Each row is a point on a landscape with many valleys, with its height.
A ball rolls from a point to the lowest of its 5 nearest points, and stops where none of them is lower. Distance is the straight distance between rows; heights are no part of it.
(1235) h=3.54: [104 187 173  86  90 142 142  92 114  84  86 160 118 102 144 135 145  99
 120 113 167 117 174  91  87  95  98 134  72 158 134 111 160 168 139 178
 121]
(1638) h=3.39: [114  82 106 144 137 146  88 154 127 148 139 141 123 176 125 124 154 104
  45  88 114 121 108 179 119 148  66  96 107 143 111 129 115  86  83 103
 149]
(818) h=2.81: [119 147 120 151  74 170 107 131 128  92 145 170 146 111  87 120  92 136
 161 123 152 153 146  90 168 163 138 126 167 139 155 129 132 112 135  87
  77]
(219) h=1.47: [135 143 169 145 113 126 150 141 111  89 126 146 151 123 144 130 128 142
 134 141  98  98 155 111 105 109 113 172 123 130 132 124 116 180 163 148
 108]
(699) h=3.02: [168 101 134 146 141 107 127 167 147 126 130 126 156 143 117 101 118 147
 143 145  96 127 124 132 133 117 137 147 143 124 122 125 120 146 174 132
 102]
(153) h=1.85: [122  70 153 162 109 124 154 164 166 165 155  89 127 146 127 140 129 167
 107 150 138 127  93 163 117 137 118 128 132 132 104  97 135 156 140 131
 149]
(892) h=4.46: [ 98 109 178 119 107 137 107  95 104 180 118 147 135 140 139 164 199 101
 145 120 149 154 141 145 109 119 106 130 102 167 111  96 168 141  82 122
 123]
(157) h=2.20: [125 121 176  90 127 108 155 124 153 134 123 110 122 133 151 141 163 136
 133 146 144  84 136 138 124 117 117 138 109 140 146  87 145 165 104 167
 166]
(1546) h=6.20: [160 118 146 138 147 162 145 192 118  92 121  97 108 205 129  71 117 149
  83 109 103 139 135 155  77 126 117 115 101 155 111 164 132 102 163 109
 117]
(496) h=4.30: [120  87 141 134 142 136 131 157 104 175 151  87 119 161 118  97 176 123
  64  92 106 157 123 138 112 143  72  99 119 140 116 173 135  83 107 126
 130]
(80) h=3.56: [152 184  70 155 150 144  98 163 121  65 142 121 118 140 120  67  75  87
 161 123 117 125 114 108 175 123 134  87 191 151 105 124  87 106 150  78
 137]
(842) h=2.40: [117 155 102 138 113 144 105 142 155  91 163 162 116  97  93 109  81 156
 189 123 128 127 148 108 174 163 177 126 165  98 124 162  95 113 136 107
 101]
(913) h=5.60: [ 99  61 136 132 137 154 185 155  95 186 129  41  81 146 118 135 178 155
  75 123 120 142 139 145  57 140  75  94 121 148 114 114 117 121 124 116
 138]
(1233) h=4.69: [115  57 123 152 140 162 166 167 136 176 143  67  90 150 143 121 168 155
  75 115 129 138  97 172  93 155  83 102 120 141 121  99 129 117 113 136
 146]
(1085) h=1.29: [140 180 122 123 131 137 170 105  90  81 109 133 174  84 145 150 110 131
  85 155 105 117 168  48  96  75 122 171  89  78 178 131  99 130 164 163
 110]
(391) h=5.45: [121 125 179 112 136 138 175 132  72 169  92  82 122 153 148 157 197 119
 105 105 110 151 142 138  90 117 121 113 104 143 115 142 157 128 116 143
 111]
(112) h=4.25: [109 140 186  82 102  91 140  81  68 158  97 156 134 133 131 168 188  80
 124 124 162 156 157 105  84  72 133 110 108 108 129 155 185 124  56 157
 125]
(217) h=4.92: [156 166  84 156 143 143  86 167 130  88 157 136 111 156 137  97 113  88
 103  80 113 128 130 127 157 154 127 107 146 149  96 114 101  80 123  74
 161]
(1408) h=2.98: [ 69 134 136 148 109 182 147 198 148  98  94 150 121 185 153 123 166 125
  62 127 156 147 164 206  83 171 103 101  76 176  81 116 132 150 152 131
 141]
(902) h=5.25: [ 99 173 129 109 136 145 166 104  74  90  68 140 157 142 147 187 122 103
  37 131 150 129 184  73  86  99 109 160 102 120 144 178 154 128 183 145
 130]
(1283) h=5.27: [128 136 139 154 106 175  97 194 120 104 123 128 136 160 172  74 159 101
  53  89  93 153 137 173 112 158 105 104  94 173 106 104 125 112 145 114
 136]
(1237) h=1.59: [172 138  78 130 145 145  94 107 147 133 140 165 162  66  96  94  80 135
 211 191  94 130 137  77 171 112 115 169 160 103 191 119  81 104 175 123
  86]
(367) h=2.43: [104 135 117 146  88 161  95 149 162  81 153 182 124  83  84 112  67 132
 163 150 151 125 140 106 166 154 166 120 193 126 152 136 115  99 165  92
  85]
(1303) h=3.01: [ 80 133 107 126 142  89 103 144 158 105 175 113  72  74 117 123 138 130
 210 132 102 126 118 167 170 181 182  94 157  81 119 123  93 100 101 104
 152]
(905) h=3.87: [117 132 167  99 104 116 166 119 102 172 104 110 129 143 157 166 182 110
 110 126 142 137 134 116  97  99 108 120 120 114 117 135 157 152  81 180
 147]
(1633) h=5.70: [152  86 104 142 161 127 140 207 152 165 170  81  80 173 112  84 137 128
  80  88 113 123  75 161  92 133  98  79 143 117 118 137 117  95 130 122
 151]
(1296) h=3.53: [111 133 158 171  94 147  92 186 157 124 137 180 116 138 145  98 115 138
 119 127 151 104 117 164 134 142 136 123 131 163 109  86 134 153 128 133
 128]
(713) h=4.42: [118  76 130 142 125 161 131 209 109 151 123  89  96 177 109 119 175 102
  32 101  98 143 149 183  53 152  80  77  59 142 116 176 122  85 120 127
 139]
(442) h=5.20: [125 118  62 141 159 102 107 173 149 133 182 109  90 131 127 147 127 103
 130 116  98 111  80 160 153 151 110  95 143 109 101 125  61  93 105  66
 214]
(694) h=2.50: [ 66  96  63 145 139 140  89 124 143 150 142 148 100 137 157 171 181 148
  68  99 128 149  84 194 140 156  59  80 127 159 109 112 141  90  70 101
 151]
(1684) h=2.53: [154 146 117 140 123 116 107 126 125 124 153 159 146 116  92 125  88 156
 175 123 127 138 164  95 161 155 152 137 163 126 136 152 125 142 120  89
  97]
(505) h=4.12: [165 125 139 162 140 109 133 152 131 144 150 106 117 178 119 100 124 149
 101 112 123 145 107 130 138 150 118 136 141 140  94 133 143 121 119 106
 119]
(1501) h=3.46: [128 186 154  88 127 113 174  77 123  80 100 130 111  95 150 146 128 149
  78 125 132 102 151  97  96  80 127 148  85 107 143 148 150 148 133 196
 131]
(1545) h=3.27: [148 140 163 127  83 158 115 120 141 106 143 164 153 101 107 104  94 127
 151 148 139 106 158 106 149 119 123 153 140 144 175 110 138 149 144 141
  97]
(544) h=2.83: [187 147 158 126 100 136 126 104  73 101 122 147 188  75 116 120  88 122
 162 126 131 114 160  62 134  93 122 148 127 109 180 127 125 121 137 128
  66]
(209) h=2.70: [131 141  75 117 174  85 111 160 175  85 149 136  97 109 116 116  79 146
 196 145 128 115 101 136 170 162 199 101 167 112 104 147  92 127 133  95
 141]
(999) h=2.96: [129 147 170 108 122 128 147 136  83 100  91 114 167 123 149 152 139 134
 103 117 111 102 161  84  85  95 123 168 118 110 141 138 128 143 165 158
 105]
(379) h=4.05: [159 133 169 117 104 116 136  84  71 174 109 119 153 124 126 168 146 109
 138  99 141 143 163 100 132 101 147 144 152 113 149 136 162 138  84 123
  99]
(434) h=3.66: [173 141 125 158 161 102 121 136 120 144 150  95 139 164 108  87 108 143
 162 116 115 156 102 111 156 137 155 133 159 113 112 151 113 130 139  98
  99]
(723) h=1.89: [198 137  76  87 175  92 100  52 122 118 113 126 176  71 108  97  71 120
 195 153 102 117  96  97 150  86 167 185 135  68 180 138  89  96 143 151
 119]
(551) h=3.81: [109 159 169  78  77 109 144  74 108 122 114 189 122 122 158 156 179  53
 127 111 165 166 182 104  73  85 107 108  65 128 131 131 166 157  94 165
 133]
(1172) h=3.71: [ 89 130 131 145  98 153  92 143 116 169 123 143 118 166 137 123 173 132
  89 119 146 148 135 176 131 143  92 116 115 156 126 111 152 139  78 118
 136]
(1618) h=3.07: [ 62 132 147 144 122 155 118 128 123 164 115 147 134 164 165 128 210 119
  98 135 141 180 127 204  95 142  76 106  65 183  96  89 174 153  94 138
 130]
(306) h=1.95: [188 145 127 134 124 141 121 111  83  95 114 147 193  51 126 121  98 109
 163 169 100 148 152  74 110  48 112 168 130  64 210 104 102 109 162 147
  85]
(441) h=4.33: [ 95 131 187 104 103 141 146 112 101 144  79 117 126 154 147 160 192  96
 110 121 150 153 157 144  88 126  95 124  94 143  81 124 156 160 114 147
 134]
(812) h=1.58: [161 141  81 129 157 125 113 104 125 134 112 124 161  90 130  74  80 108
 198 213  66 139 108  97 137  96 146 215  91  73 161 109  55 122 190 168
 122]
(1201) h=2.08: [140  78  98 126 153  76 104 112 193 139 161 150 143 113 123 129  81 153
 193 152 158  93  93 119 171 150 152 148 144 121 135 123 101 130 150 127
 149]
(702) h=2.78: [ 67  95  81 124 148 156  90 122 127 143 129 152 113 170 164 154 198 120
  65 100 119 145  89 200 113 132  28  97  94 180 109 123 172 121  88 105
 130]
(1039) h=4.58: [126 149 167 111 108 140 158 114  61  99  78 134 156 112 172 146 147  90
 122 118 149 140 184  82 100  76 140 127  95 115 139 162 160 153 132 161
  90]
(558) h=0.43: [132 176 151 115 126 148 136  98 123  79 105 148 147  78 148 127 117 146
 114 157  87 100 137  93 107 109 120 179  90 139 166  97 113 160 174 179
 116]
(1548) h=3.24: [117 125 185 118 111 148 159 135 132 126 106 108 138 148 139 145 167 128
  93 133 148 100 138 137 108 120 108 136 114 138 106 125 134 174 130 152
 142]
(1247) h=2.45: [177  84 113 103 201  77 144 109 135 141 121  96 160 102 125 133  89 125
 158 153  99  88  70 110 106  92 167 179 120  90 146 122 112  96 175 163
 145]
(520) h=3.25: [112 131 142 147  89 139 100 157 129 107 146 195 149 127 121  95  78 141
 143 132 147 128 160 107 158 143 128 130 146 151 139 109 140 134 144 108
  98]
(1253) h=3.30: [ 95  98 142 165 112 163 152 185 145 135 114 109 110 170 149 138 175 164
  87 140 137 126 115 198  94 155 101 105  85 154 113 100 130 177 121 137
 143]
(1295) h=2.47: [170 127 115 115 170  69 145  79  90 153 129  90 162 122  86 169 114 132
 177 110 129 130 122  82 151 124 184 140 172  76 133 170 107 132 115 111
 117]
(1230) h=2.01: [173 130 115 124 134  96 104  75 117 116 133 136 153  85  89 163  99 127
 203 119 126 110 156  66 162 127 171 133 188  70 150 165 111 115 119 103
 100]
(471) h=2.89: [170 115 172 138 136 140 163 131 100 114 101  85 165 139 136 144 127 137
 145 137  90 108 114 112  97  99 130 173 125  90 117 145 119 140 177 129
 105]
(1510) h=2.58: [ 78 109 122 141 107 121  93  99 147 163 161 145 103 130 122 159 140 165
 142 133 149 131 143 140 162 174 105 141 149 120 119 129 123 131  87 124
 126]
(1364) h=1.23: [162 170 108 103 129 136 109  44 168 108 129 148 148  33 101  89  94 162
 182 174  95 104 112 103 150 128 157 168 141 141 189  93 118 120 174 148
  93]
(1009) h=4.71: [107 179 120  93 117 129 160  69 100  61  75 145 122 140 142 172 139  78
  70 121 170 145 195  68  84  69 108 146  84 145 136 168 171 154 179 167
 105]
(1381) h=3.86: [122 126  90 184 147 128 114 168 185 135 147 144 100 137 126 123 107 151
  91 113 147 133  76 196 137 151 138  97 143 142 108  77 107 106  95  90
 183]
(634) h=3.52: [143 150  88 177 142 152 111 162 168  85 133 197 144 132 120  82  76 130
 154 169 116 110  95 132 157 112 162 138 196 135 126 112  93 125 187 107
 111]
(1030) h=5.03: [147 110  76 164 163 108 127 170 173 149 170  93 107 146 135 101 124 159
  86 109 118 135  64 169 139 151 131  94 134 115 101 111 107  91 111 110
 169]
(1409) h=2.51: [168 171  64 140 181 119 126 123  99 121 128 105 168 139 102 102  71 129
 209 147 119 159 125  83 184 120 150 136 166  81 125 159  90 123 147  97
  73]
(661) h=4.96: [ 86 161 139  79 127 144 178  94 130 110  68 132 122 161 134 182 141 116
  47 137 156 100 169 100  64  86 103 142 116 138 119 171 141 158 163 155
 164]
(1503) h=2.36: [176 149  99  99 121 127 114  86 108 119 128 133 196  63  89 141  70 122
 192 140 120 131 146  67 140  87 110 158 171  72 200 146 101  95 144  99
  84]
(1163) h=2.60: [124 132 153 123  80 139  86  91 139 161 152 164 126 124 105 142 133 140
 164 120 142 108 160 119 161 148 144 146 147 149 150 135 156 146  85 123
 107]
(60) h=2.09: [146  55 134 131 163  85 158 124 169 156 163  97 146 130 125 147  98 138
 140 143 138 113  66 124 136 128 139 151 132 113 129  93 128 133 157 153
 166]
(388) h=2.88: [108 144 160 133 142 138 163 157 124 109 104 126 157 148 123 148 104 159
  85 145  91 109 159  99  66 139 115 160 117 131 115 157  98 160 200 111
 125]
(392) h=1.79: [170 127  94  73 169  79  92  43 152 119 133 132 146  48  84 126  74 135
 202 127 123  97 100  98 162 120 200 165 112 106 187 125 114  91 134 141
 132]
(171) h=3.32: [110 137 134 148  60 165  74  99  99 149 114 172 116 141 131 115 159 131
 143 132 156 163 171 137 134 174 123 129 126 150 125 131 163 138  91 103
  96]
(907) h=0.84: [126 196 133  94 104 175 145  72  88  72 118 152 143  42 137 145 113 126
 140 163 136 110 143  81 110  74 113 156 104 146 190 100 142 146 148 153
  87]
(1157) h=5.12: [154 160 111 139 126 119  98 161 113 126 151 112 114 181 110  70 107  99
  99  90 113 145 132 122 143 150 122 111 134 122 107 154 122  78 122  90
 141]
(1241) h=2.32: [151 117  86 119 170  77 110 114 158 125 144 145 147 114 116  93  81 131
 204 153 127 110  98 104 167 132 158 147 162 104 133 154 106 144 164 114
 121]
(1217) h=5.67: [112  99 141 113 149 176 204 172 115 142  95  76 125 170  84 163 140 147
  57 145 152 114 154 163  52 150 107 108 113 161 102 155 131 171 155  93
 143]
(862) h=6.66: [110 134 172 125 124 150 179 130  57 103  58 101 153 151 149 169 142  90
  71  97 149 165 190  87  94 122 110 139 103 134 106 169 141 148 188 111
 104]
(1287) h=1.53: [140 155  97  77 128 115 112  16 188 115 128 130 127  40  84 142  92 155
 197 127 131 102 119  94 179 147 208 145 142 125 189 114 108 100 135 146
 131]
(277) h=3.34: [131 133 136 105 104 102 123  53 117 161 139 122 112 104 105 190 151 109
 162 103 140 118 166  90 168 128 159 128 166  98 162 147 131 125  67 142
 115]
(636) h=2.71: [138 170  61 155 162 151 117 151 123  92 133 164 140 131 109  72  59 116
 194 182 105 145 116  89 186 118 151 119 186 110 129 140  82 116 169 100
  71]
(878) h=2.22: [151 103 152 130 130 110 119 139 172 135 151 115 156 133 140 124 113 154
 125 156 127  89 114 136 144 119 128 165 117 134 137 102 137 158 168 153
 143]
(224) h=2.80: [ 95  97  79 166 133  93 121 165 212 121 154 157 107  75 119 155  77 146
 169 149 149 109  79 173 176 169 173 108 147 125  91  89  95 112 121  93
 197]
(1250) h=5.79: [112  75 162  81 153 139 212 146 127 158 100  58 116 128 132 192 150 149
  91 143 141  97 112 127  54 115 130 119 131  96 129 135 137 141 156 153
 158]
(648) h=1.94: [144 120  77 144 173  99 116 162 166 134 116 122 151 159 130  86  64 126
 179 174 134 110  70 154 150 111 156 156 135 107 104 144  84 139 176 133
 110]
(1013) h=3.68: [ 97 145 142 138 118 159  82 122  96 147 110 153 116 156 163 102 196 106
 119 127 140 177 152 156 121 152 100 111  86 188 101 112 185 148 108 113
  98]
(616) h=2.16: [170 164 118 102 143 118 142 113  83  93  96 111 164  82 132 102  95 123
 140 154  83 114 143  81  98  76 136 165 107  34 161 137 111 120 154 162
  94]
(182) h=4.04: [ 91  87 129 141 134 168 135 189 112 143 110  80 100 165 145 126 210 119
  48 129 121 148 137 190  84 159  69 103  67 169 119 137 146 122 124 135
 135]
(1186) h=5.52: [157 145  70 128 154 115 125 176 117 129 154 103  98 167 109 114 101  68
 146 101 109  87 110 140 152 153 109  81 160 108  80 158  68  91 125  84
 183]
(1656) h=1.69: [140  90 123  95 144 100 142  85 154 145 147 110 152 111 154 158 111 122
 132 146 134  76  93 143 147 103 148 152 120 123 160  74 135 139 117 162
 166]
(127) h=4.86: [114 119 160 107 122 123 148  84  57 199 100 111 128 141 148 174 188  90
 104 114 118 183 129 116 109  91 116 112 122 126 123 111 180 116  60 130
 136]
(751) h=2.79: [151  94  74 162 163  97 122 166 208 115 141 139 119 137 129 102  83 137
 159 149 136 113  50 166 153 139 163 115 150 128  94 125 109 126 160 132
 159]
(371) h=3.73: [144 173 167  93  75 150 118  76  74 117 101 150 164  91 144 143 129  80
 139 112 155 113 168  95 137  73 127 108 119 111 163 126 172 134 106 148
  99]
(1421) h=3.00: [141  95 117 167 162 112 135 181 171 131 127  82 121 153 135  96  88 148
 151 145 127 114  54 166 117 115 159 138 147 119 102 116 109 113 158 116
 143]
(170) h=4.98: [157 116  81 155 164 112 154 165 142 175 173  79  93 154 111 106 108 131
 117 106 124 139  62 130 128 171 125  98 162 126 108 147 117  92 109 106
 156]
(497) h=6.01: [154 133 133 149 119 138 115 171  69 102 133 121 139 155 143  57 115 102
 106 104  95 169 154 112 130 137 118 108  92 149 119 152 137  98 158  96
  88]
(1637) h=4.01: [160 140 118 143 141  99 117 120 114 154 168  95  99 148 106 123 137 151
 139 114  98 149 128 115 164 166 131 122 148 118 102 164 133 112  94  84
 144]
(1028) h=3.36: [ 56 102 156 147 110 143 146 154 163 161 127 122 116 164 151 151 173 141
 111 143 151 139 129 182 111 122  75 118  81 162 100  89 151 175  99 150
 163]
(632) h=3.97: [ 77  80 104 171 124 165 149 164 143 169 129 114  96 144 145 122 188 162
  75 126 148 159  91 200  93 140  69  84 107 144 103  76 143 140  88 129
 152]
(1195) h=4.19: [ 97 111 141 102  89 123  89  45  95 175 107 170 112 141 126 181 183  95
 166 110 149 144 164 126 140 124 115 123 144 128 116 129 148 139  50 125
 107]
(458) h=6.02: [157 131 135 129 133 150 123 202  97 103 127 120 128 195 151  65 122  56
  80  75  97 140 130 142 117 138 105 100 111 145 109 143 103 106 154  96
 125]
(1192) h=3.74: [138 139 110 156 116 115  86 141 190 103 142 201 145 103 114  90  69 147
 151 160 133  91 124 147 166 126 138 140 167 140 144 110 113 137 161 142
 108]
(708) h=2.85: [113  95 132 148 123 113 125 132 132 188 155 101 118 149 138 134 148 163
 122 122 127 134 104 154 145 156 124 129 153 147  99 118 145 135  89 124
 145]
(43) h=1.82: [142 124 107  97 128  91  95  69 191 116 157 144 127  66  90 143  99 164
 190 128 145  88 136 100 184 175 167 156 134 132 155 128 110 124 134 141
 144]
(456) h=3.76: [116 164 101 144 112 142  76 148 143  86 156 161  88 108 112 116 104 109
 161  95  97 128 153 141 138 175 149  95 152 123 100 132  81  89 104  80
 143]
(884) h=1.88: [153  98 149 133 130 108 148 115 113 186 145  89 137 143 128 152 144 143
 123 115 137 132 107 134 148 147 135 141 157 134 120 111 138 142 105 126
 136]
(1622) h=2.23: [ 92 131 156 162 103 143 142 199 166  83 114 128 118 165 144 121 125 155
  84 138 129 121 131 194  96 125 121 118 108 159 109 111 118 147 167 126
 133]
(960) h=3.99: [120 135 134 163 107 138  95 151 130 129 144 131 117 148 132  79 119 161
 106 111 136 143 129 151 156 141 137 117 136 144  90 133 141 132  97 101
 135]
(95) h=3.55: [ 99  95 175 125 115 142 174 156 124 177 115  88 120 156 142 156 162 155
 100 143 150 130 120 159  88 139 103 124 119 117 109 115 140 157 115 152
 150]
(1280) h=3.94: [132 172 143  68 120  98 167  55 134 131 138 145  75 125 167 142 149 131
 128 137 167 129 134 121 104  73 132 119  82 115 149  91 191 144  67 188
 155]
(1093) h=2.95: [130 152  51 119 182  88 126 139 139 109 144  81  87 125 117 100 110 122
 210 146 118 113 112 132 199 153 193 100 133  74 114 181  85 109 113  74
 144]
(1167) h=5.77: [110 158 184 114  87 159 152 129  78 109 105 157 165 112 160 149 150  62
 139 123 141 174 186  83 111 136  98 134  97 178 130 117 176 176 171 150
  90]
(998) h=3.69: [ 65  80 140 131 115 151 164 152 132 179 139  93 115 138 136 155 195 143
 100 141 142 146 105 172  86 114  74 113 112 143 104  80 135 148  93 140
 155]
(1150) h=3.04: [124 178  87 145 115 172  85 156 135  43 149 160 101 100  83  99  69 109
 179 128 117 148 127 104 175 148 147  89 180 123 123 124  80  83 146  67
 108]
(118) h=3.83: [140  75  65 156 199 124 153 188 167 149 117  68  79 159 117  95  76 142
 137 134 147 158  18 149 112 135 156 107 140 112  94 107 105  99 165 121
 147]
(1345) h=2.44: [134 103 104 168 137  89  94 146 207 109 158 173 115 132 121 120  82 144
 168 145 142  88  76 171 178 125 167 123 154 143 115 117 110 129 138 107
 183]
(261) h=1.73: [ 94 122 102 146 130 151  42 111 126 114 140 178  94 123 146 153 170 109
  60  66 127 126 123 159 144 174 103 102 104 167 106 144 135  96  76  99
 147]
(911) h=3.33: [111  94 111 127 142 142 101 111  86 177 132 124 108 148 139 146 187 137
  90  96 120 149 127 151 138 145  73 103  98 163 111 147 171 104  80 110
 141]
(725) h=3.51: [ 98 153 152  69 107  83 190  75 122 155 111 127  87 135 134 177 180 116
  97 145 164 143 146  95  85  60 105 120 100  90 139 145 183 128  85 186
 155]
(981) h=4.13: [128 132 129 178 108 142  97 180 176  91 161 174 124 134 130  92  83 151
 120 118 125 123 113 175 135 123 147 129 159 175 121  96 103 148 133 135
 143]
(447) h=2.55: [147  69 144 134 155  81 162 138 141 165 142  85 149 149 113 140 123 157
 170 133 113 133  71 125  98 115 148 148 151 104 104 128 118 121 154 136
 129]
(514) h=6.06: [129 115 173 106 128 122 186 127  43 176  89  85 135 136 146 153 174 111
  94  90 115 154 140 121  85 108 136  98 122 109 106 159 157 117  98 157
 110]
(79) h=2.02: [149 135  97 131 121 132 113 120 161 101 151 172 145  76  70 113  86 134
 213 152 118 135 156  75 171 144 152 138 186  97 169 147  97 118 167 111
  82]
(94) h=2.46: [ 92 139 173 126  89 154 143 158 135  95 105 154 125 146 160 131 158 120
 104 122 138 122 161 126 118 144 112 134 102 179 109 132 140 167 159 151
 112]
(554) h=3.20: [142 132 101 169 156 130 150 165 137  96 121 112 136 184 145  61 118 147
 152 144  82 134  86 146 126 111 143 139 147 107 106 139  98 132 196 127
 104]
(1049) h=4.35: [ 95  82 167 103 114 133 194 141 101 193 106  83 124 135 129 172 181 122
 103 148 149 134 116 142  85 115 108 117 131 136 116 107 132 147 110 157
 148]
(1681) h=2.29: [143  94 119 121 144  76 127 112 149 175 144 131 149 122 107 166 106 142
 170 124 143 107 114 100 159 140 160 146 160 117 131 136 123 113 132 122
 158]
(823) h=2.59: [112 133 146 136  74 112  93  74 158 144 154 139 116  86  89 164 149 147
 192 120 140 118 165  92 168 180 151 152 164 104 156 152 116 129  99 128
  94]
(1300) h=2.13: [ 99 116 121 131 106 119  94 120 180 142 168 145 107 111  94 133 118 159
 194 129 151 112 144 127 169 169 166 138 151 122 132 133 120 125 105 125
 127]
(672) h=2.86: [122 157 170  67 122 127 163  92 129 120 103 123 120 138 146 172 145 114
 110 124 147 116 137 120 101  89 110 141 102 116 133 124 167 155 123 203
 157]
(136) h=4.76: [108 104 175 106 143 155 180 147 123 137  86  85 134 159 114 192 153 150
  78 126 141 122 143 136  65 132 111 110 113 142 113 162 133 157 153 130
 147]
(1583) h=1.33: [167 134 138  87 131 121 130  50 134 119 130 146 132  52 137 120  91 142
 133 135 114  87 112 109 146  96 174 146 121 126 194  99 146 124 110 163
 131]
(475) h=2.10: [181 121 102 160 155 114 114 136 121 118 137 143 183 125 105  92  81 114
 192 157 102 140 124  80 137  93 132 172 166  97 134 130  86 124 159 107
  77]
(404) h=5.35: [102  87 150 105 138 138 187 121  70 206 100  69 112 142 143 171 183 101
  85 111 110 167 143 132  63 104 113  99 111 140  95 117 155 129  90 129
 144]
(37) h=1.36: [166 132  74  83 178  58 118  78 134 121 120 132 164  69  76 142  89 119
 225 131 131 100 121  65 169 113 185 152 162  80 183 154  84 115 142 112
 125]
(509) h=3.59: [155 147 154  76  83 121 115  59 107 147 114 151 134  97 132 153 124 107
 147 113 153 114 162  89 144  96 149 134 141 111 177 119 165 144  72 155
 112]
(1708) h=3.08: [ 94 128 179 138  87 139 127 150 181 113 132 147 122 138 150 103 147 139
 110 141 166  98 145 159 119 119  92 148  95 171 134  98 147 183 137 162
 141]
(678) h=2.18: [148 149 120 104  87 136 108  70 168  99 133 136 148  45  62 143 108 126
 193 114 125  97 169  70 173 164 166 131 166 107 195 151 115 103 137 128
  99]
(1026) h=5.22: [107 129 175 112 101 140 128 133  76 137  82  81 137 149 154 128 171  99
  90 109 130 164 173 131 102 147 117 123  83 156  97 150 167 156 137 125
 104]
(1450) h=4.14: [123 180 135 102 120 123 168  77 101  97  85 136 100 146 150 165 148 116
  64 126 162 119 170  71  81  76 114 130  88 114 131 188 174 143 144 176
 120]
(375) h=2.93: [110 152  80 148 137  92  95 156 195  94 137 161  97 112 130 113  88 136
 193 135 119 101  89 170 158 160 175 105 172 140  83 120  68 128 146  92
 178]
(1678) h=1.75: [174 132 110  86 142  57 118  65 124 133 142 125 145  84 120 152 105 139
 149 125 143  95 131  97 163 104 186 154 153  93 183 127 132 113 108 157
 125]
(1631) h=1.09: [131 181 140 105 120 176 134  47 127  91 122 163 139  31 128 110  86 161
 142 170 102 114 109 124 139  93 166 153 145 135 192  81 139 140 141 165
  99]
(542) h=2.66: [158 124 141  85 132  73 164  83 111 140 118 115 125 113 161 139 144 139
 106 132 136 100 127 115 122  96 143 129 115  84 174 145 157 126 105 184
 132]
(1539) h=3.38: [115 111 163 150 103 127 117 143 155 160 154 152 128 152 144 127 151 142
 128 147 155 111 115 163 132 132 103 136 123 153 125  87 151 162 101 146
 145]
(260) h=3.03: [ 89  49  77 131 143 157 108 149 105 189 127 127 119 169 148 144 202 113
  33 109 115 148  96 167 100 153  23  88 114 158 131 166 156  83  93 131
 139]
(1057) h=4.37: [109 149 126 185 100 154  77 145 146  69 144 198 106 122 110  99  91 128
 126  99 126 126 114 155 152 179 168 103 148 167 113 103  98 111 107  90
 131]
(701) h=0.45: [ 80 133 161 159 119 150 148 174 141  80 112 146 144 156 122 114 104 157
  90 130 122 122 156 144 119 144 123 150 107 151 115 125 127 154 181 127
 118]
(117) h=1.31: [162 167  95 130 146 143 120  80 121 112 115 132 163  39 125  96  97 141
 162 196  66 144 123 105 129  95 136 181 120 105 189  81  84 115 168 161
 104]
(1401) h=2.56: [140 107 133 141 134 103  98 130 166 148 160 145 128 127 120 123 105 159
 145 134 142 117 121 149 177 163 164 125 165 122 113 124 135 127 108 106
 147]
(1173) h=4.77: [136 115 154 111 127 158 152 194  76 118 105  64 108 175 141 108 175 114
  56 118 108 148 157 144  92 165 101 107  59 162 103 180 145 115 168 102
 123]
(325) h=3.82: [100 136 171 146 125 152 138 168 109 117  98 129 125 173 159  98 169 114
  81 119 134 164 180 160 121 157 102 118  85 163  93 130 160 162 139 113
 115]
(625) h=4.24: [115 141 136  64  91  97 142  51 103 169 131 162 107 129 145 164 174 106
 131 124 162 158 154 122 125  69 128 122 116 120 168 122 178 123  44 163
 158]
(931) h=4.99: [126 116 143 152 124 158 112 191 141 120 153 104  99 163 134  90 147 135
  52 104 118 128 104 182 112 143 109  92  81 144 112 122 129 115 111 115
 140]
(305) h=3.23: [161 133 138 152 135 139 123 121  85 111 141 123 163 128 123 104  99 139
 153 113 121 167 158  83 146 124 138 144 149 129 127 137 144 145 127  82
  85]
(1378) h=3.43: [151 139 160  93 152  90 172 108 110 108  97 105 150 127 155 160 140 131
 101 131 116  82 129 110  98  88 141 160 117  80 159 154 139 137 145 185
 117]
(711) h=4.15: [109 149 130 153  91 162  67 149 122 108 138 167  99 123 132 102 107 129
 114 104 144 149 160 150 159 167 132 125 138 183 131 123 128 109  94  88
 120]
(1290) h=2.97: [142 135 177  81  94 138 128  89 121 130 105 145 132 119 138 147 160  96
 137 122 151 105 165 108 131  96 119 135 111 126 150 114 158 159  92 158
 120]
(1645) h=5.36: [137 152 136 165 107 161  85 155 104  79 147 160 134 134 143  78  86  96
 107  94 113 167 146 127 146 146 137 109 129 156 112 123 145 103 130  99
 115]
(1231) h=2.41: [147 101  66 133 210  77 135 146 154 159 140  82 140 145 105 116 100 121
 189 140 133 121  53 122 168 136 164 139 156 105  84 150 109 101 148 110
 148]
(1694) h=3.60: [122 112 162 147 128 134 132 130  94 184 137  75 114 159 130 131 166 149
  92 119 117 161 113 143 132 146 105 110 113 144 110 124 147 122  99 131
 138]
(795) h=4.27: [152 155  84 154 168 121 108 161 173 109 152 125 103 159 133  87  82 118
 127 111 104 116  73 162 152 132 150 113 162 146  72 121  91 118 130  97
 162]
(788) h=4.75: [ 80 122  68 155 144 126 106 153 158 101 175 142  77 109 142 175 131 154
 112 113 102 125  91 193 159 185 106  92 141 104  96 101  89  92  70 101
 190]

Where does a ball stop that starts at each point below?
(1633): (261)
(1280): (558)
(1378): (558)
(371): (558)
(1345): (558)

Call two points neighbours if one is among the 5 nearest of the other. Go from one point of each pair to the other, from neighbour to neighbour, staying as low as possible. Name the highest point that can't be avoided.
(37) and (558): (1678)
(648) and (701): (1241)
(558) and (701): (219)
